Points on a hilly landscape, in no order, each with its height.
From any point a ball takes the steepest step (drop divided by distance) to one of its 2 nearest points. It stops when none of these is lower. Distance is the straight distance between rows; heights are no part of it.
Q_341 height 430: [111 114 120 139 107 166 114 191 140 152  81  94 149 117 139 112 104 169
  99 109  74]
Q_192 height 254: [170 188 169 121 125 114 153  73  96 127 134  85 118 150 111 127 176 141
 171  84 130]
Q_102 height 292: [157 144 152  98 178  99  74 148 129 156 120  97 101 104  88 158 136 149
  88 190 124]
Q_765 height 294: [130  57 110 107 105 121 144 109  59 115 161 198 126 117 161 143 173 140
 132 154 135]
Q_985 height 525: [117 129 156 169 139  95 133  99 174  71 148 161 166 135 127  89 132  63
 155 129 139]
Q_683 height 496: [113 150  63  72 120 159 168  85 136 124 157 117  79 144  94 175  88 159
 155  96 112]
Q_179 height 271: [137 180 161  76 173 163 146  71 133  81 147  60 168 144  92 147 114 149
 179 108  86]
Q_540 height 374: [133 126 125 100 142  95 114 107 119 126 134  85  85 131  93 130 126 117
  99 169  87]
Q_783 height 448: [103 141 117  71 161 150 150 100 154 110 148 106 102 127  79 177  80 157
 134 125 107]
Q_228 height 71: [147 103 128 156 107 110 140  81 116  80 147 178 155 141 158  91 168  91
 174 155 147]
Q_236 height 369: [134  96 121  98 117 129 133 127  58 154 145 172  78 119 138 149 161 164
 112 133 114]
Q_676 height 382: [131 169 125 127  87 136 140 181 137 161  76  73 159 124 131 149 102 143
 110 136 139]
Q_647 height 534: [100 155  77  93 119 163 187 100 138 147 146 116 117 158 108 142 100 105
 141  86 148]
Q_175 height 711: [112  98 128 171 158 169 112 175 170 148  93 124 105 120 128  98 131 149
  82  68 120]
Q_531 height 194: [134 144 102 105 142 168 133 128 118 129 133 115 103 115 131 182 111 137
 107 156 179]
Q_462 height 500: [146 160 178 141 161 114 125  94 157  62 143 108 168 143 124 108 135  82
 149 132 119]
Q_66 height 578: [136 121 152 104 112 128 179 109  82 126 151 190 140 136 145 160 154 137
 182 131 174]
Q_721 height 386: [122 145 143 166 130 141 176  91 163 130 139 142 164 161 147  93 144  83
 174  83 197]
Q_92 height 273: [105 121  96 154  96 118 133 145 150 132 128 141 118 148 139  77 113  84
 117 141  99]
Q_780 height 606: [147 132 120 173  97  89  75 198  96 137 114 190 119 106 155 110 150 145
 122 182 111]
Q_88 height 347: [124 152 147 102 166 153 120  74 171 108 133  40 172 129  86 120  93 121
 148 127  92]
Q_644 height 168: [ 75 142 113  87 142 124 140 126 177 154 149  97 147 132  97  99  86  62
  90  98  96]
Q_156 height 431: [110 145 115 150  77 126 146 185 142 165  91 120 154 152 145 110 108 122
 120 107 152]
Q_120 height 376: [115 105  80 162 122 149 118 182 155 108 116 189 165 125 166 104 127  78
  98 165 176]
Q_282 height 122: [148 169 124  55 143  92 118 132 105 158 136  86 103 113  71 201 118 164
 121 153 119]
Q_253 height 515: [126 117 126 177 126 182 110 144 141 139 112 141 113 103 162 116  90 160
 120 159 133]
Q_44 height 291: [148  91  90 169 105 120 107 147 118 104 126 198 145 110 155 114 169  92
 113 199 173]
Q_334 height 105: [171 148 141 103 168  77  94 109  73 191 185 130 120  82 149 159 167 134
 113 158 117]
Q_466 height 320: [147 116 176 180 132  82  56 114 138 111 113  82 128 104 112 125 134 163
 134 115 108]
Q_710 height 481: [133 121 116 126 124 147  99 167 142 159  64  54 138 121  98 118 114 200
 100 143  78]
Q_234 height 327: [137 126 128 138 114 101 105 101 125 104 129  75 118 132 131 105 111 103
 122 151  75]
Q_608 height 426: [132  97 147 109 131 136 107 145  87 152 120 118  89 108 121 160 129 190
  99 132 101]
Q_144 height 564: [118 137  65  84 132 161 170 138 123 146 132 123  71 152 105 161 120 120
  96  94 154]
Q_696 height 614: [118 143 141  99 139 125 151 122 148 149  98  61 140 118  63 178 107 188
 114  84 128]
Q_947 height 470: [144 108 152 158 122 147  96 163 108 148 106 155  88 106 139 127 136 190
 110 147 122]
Q_330 height 641: [139 156 174 133 122 107 135 109 150 131  93  49 169 123  88 145 119 169
 143  85 126]
Q_957 height 472: [ 96 118 106 109 165 205 139 205 185 154 113 179 121 121 139  89 104 107
  87 143  95]
Q_463 height 264: [115 136 128 118  95 150 149 112 120 146 121 118 124 134 139 138 103 137
 148 133 126]
Q_631 height 358: [123 149 156 101 166 160 164  70 152  84 169 114 143 135 118 139 120 101
 153  91 135]
Q_654 height 126: [ 90 123 154 105 151 100 139 119 170 100 146 106 149 135 110 113  99  77
 103 126  95]
Q_178 height 180: [145 188 151  92 129 146 177  78 122 118 128  70 140 148  92 150 129 147
 179  93 111]
Q_337 height 548: [119 110  88  55 150 191 158 201 112 135 120 179  61 146 119 158 131 170
 102 116  90]
Q_515 height 313: [141 126 178 118 171 128 140  55 128  76 163 119 109 126 104 146 142 131
 142 105 125]
Q_847 height 558: [138 100 103 191 108 149  76 138 117  95 119 165 120  95 175 108 123 135
 131 180 128]
Q_2 height 423: [140  94  82 152  72 109 103 134  71 125 125 142 118 140 178 106 153 116
 131 144 127]
Q_16 height 356: [122 143 125 164 134 147 139  73 167 125 132  89 153 134 151  97 126  79
 144  64 155]
Q_807 height 203: [169 167 129  62 149  84 133 104  60 176 189 164 129  95 145 176 164 139
 154 173 122]
Q_12 height 367: [139  47  81 122  78 107 127 140  49 133 138 181 120 145 174 108 192 120
 135 154 144]
Q_603 height 224: [137 163 142  78 161 104 112 143 151 152 111  75 109 131  60 168  99 149
 112 188 126]
Q_627 height 298: [128 147 120 133 142 184 117 135 156 142  99  74 130 104 130 161  86 157
 100 138 158]
Q_505 height 460: [133 130 128 155  75  99 136 161 104 165 105 136 125 161 148 117 143 134
 137 104 181]
Q_195 height 567: [124 121 101 195  94  66  90 179 112  97 104 159 140 131 149 116 139 112
 128 112 153]
Q_314 height 664: [110 120 169 143 123 133 117 110 160 127 113  78 158 116 117 126  99 160
 143 111  94]
Q_63 height 593: [112 101  64  78 142 191 164 182 105 143 113 168  90 159 140 147 139 129
  96  96 147]
Q_776 height 585: [134 130  89 189 109 103  81 224 119 114  86 175 119 125 152  98 147 118
 106 144 126]
Q_749 height 588: [109 145  92  90 135 151 157 133 144 156 106  85  96 140  81 171 107 152
  99  75 130]
Q_614 height 636: [126 102 158 152 105  90 108 158 114 117 143 210 126 103 142 125 136 143
 135 192 113]
Q_983 height 732: [113 111 113 184 138 110 125 140 171 126 119 139 125 137 125 101 131  78
  74  93 169]
Q_895 height 300: [144 122 141 211 124  78  78 102 137  96 121 119  99 108 124  98 136 128
 140 114 122]
Q_559 height 547: [139 142 150 169 107  70 113 133 129  98 123 150 152 132 142 112 142  92
 145 126 151]
Q_269 height 187: [109 105 170 116 123  84 122 125 128  80 144 138 156 130 129 134 119 113
 124 134  89]
Q_820 height 297: [165 183 108  65 138 101 149 124  74 174 176 175 113 119 123 203 152 135
 162 149 179]
Q_346 height 462: [171 169 171 126 154 142 151  78 115  67 154 131 150 156 139 102 171 100
 171 125 138]
Q_116 height 432: [ 99 109 118 149 151 163 122 169 174 126 130 175 139 109 142 101 100  98
  84 168 132]
Q_777 height 360: [109 132 127 120 110 179 143 153 141 164 104 109 134 115 124 133  72 183
 130 141  87]
Q_659 height 683: [ 92  95 139 175 102 120 101 125 141 117 124 125 162 113 138  98 102 145
 146  76  84]
Q_539 height 421: [139 177 140 120 143 157 181  85 136  94 152 132 165 180 144  96 152  62
 185 110 164]
Q_148 height 389: [ 90 158 138  84 160 149 151  80 155 119 165 101 185 125 124 121 111  77
 135  56 114]
Q_398 height 328: [131 128 134 207 121 122 113  79 153 101 123 111 129 127 146  89 131 110
 155  94 143]
Q_390 height 489: [135  97 127 146  89  91 156 153  92 174 120 186 115 155 143 125 176 133
 141 120 210]
Q_838 height 272: [163 142 155 147 113 110  92 114 109 145 112  84 116 103 127 141 134 168
 125 132 139]
Q_599 height 624: [121 120 166 120 119 124 158 121 111 132 152 195 116 115 129 151 129 154
 150 169 139]
Q_509 height 197: [171 147 179 120 133  82  96 112  71 183 146 112 124  91 140 165 158 181
 135 123 134]
Q_174 height 721: [110 100 128 158 152 138 145 163 153 146 109 145  84 144 113 110 146 117
  62  77 164]
Q_567 height 186: [150  92 101 175 100 105 118 117 127  79 132 207 186 125 156 116 184  83
 174 170 195]
Q_471 height 469: [151 131  93 112  76 125 131 122  59 155 128 126 120 140 173 125 140 113
 149 171 129]
Q_717 height 176: [131 117 120 131 106 127 161  89 111 115 142 136 128 154 155 111 138  99
 162 131 142]
Q_394 height 531: [135  92 127 135 106 131 150 118  96 129 135 171 151 145 164 148 160 135
 161 113 226]
Q_36 height 302: [144 148  95  78 124 143 146 119  69 147 150 154  95 126 136 194 133 141
 125 157 185]
Q_478 height 189: [158  89 121 111  98 122 147  77  71 104 162 188 142 133 165 114 185 113
 191 173 132]
Q_189 height 350: [119 122 126 170 137 104  63 170 175 110  94  88 143 118 108 103  93 134
 104 165  85]
Q_203 height 698: [ 95  85 142 180 120 151 126 145 153 146 121 153 136 116 155 107 114 155
 118  53 133]
Q_682 height 219: [ 90 123  93 100 118 147 155 159 154 157 123 132 112 150 122  93 102  93
  92 116  97]
Q_7 height 385: [101 152 150 106 150 136 123  74 187 127 140  55 194 120 110  92 105  91
 136  71  85]
Q_30 height 343: [135 120 149 132 167 110  74 174 164 139  86  91 114 131  76 120 110 151
  86 185 100]
Q_754 height 259: [151 125 154 115 130  65  95 107  98  87 152 117 137 119 143 133 144 108
 129 174  87]
Q_480 height 404: [ 85 119 158  89 171 155 143  86 169 122 153 109 133 119  92 140  69 140
 151 120  84]
Q_430 height 315: [107 133  93 161 126 128  90 186 168 132  96 109 125 135 131  74 105  91
  80 131  86]
Q_484 height 508: [111 116 109  76 180 204 151 208 156 148  99 161  89 140 121 129 118 139
  91  97  89]
Q_794 height 260: [137 108 163 157 138  95 125  90 124 107 145 141  93 117 122 124 151 127
 118 121 134]

For each start below, name the point where the ball stops.
Q_780: Q_895
Q_63: Q_228
Q_174: Q_178
Q_599: Q_531
Q_647: Q_178

Call two points neighbours if one is among the 2 nearest of the other. Go from one point of each pair to the other, from neighbour to neighbour, staying as low as possible. Name the highest point that can't be avoided.
Q_895 and Q_531: Q_466
Q_654 and Q_334: Q_983
Q_334 and Q_531: Q_36
Q_178 and Q_334: Q_148
Q_282 and Q_654: Q_189
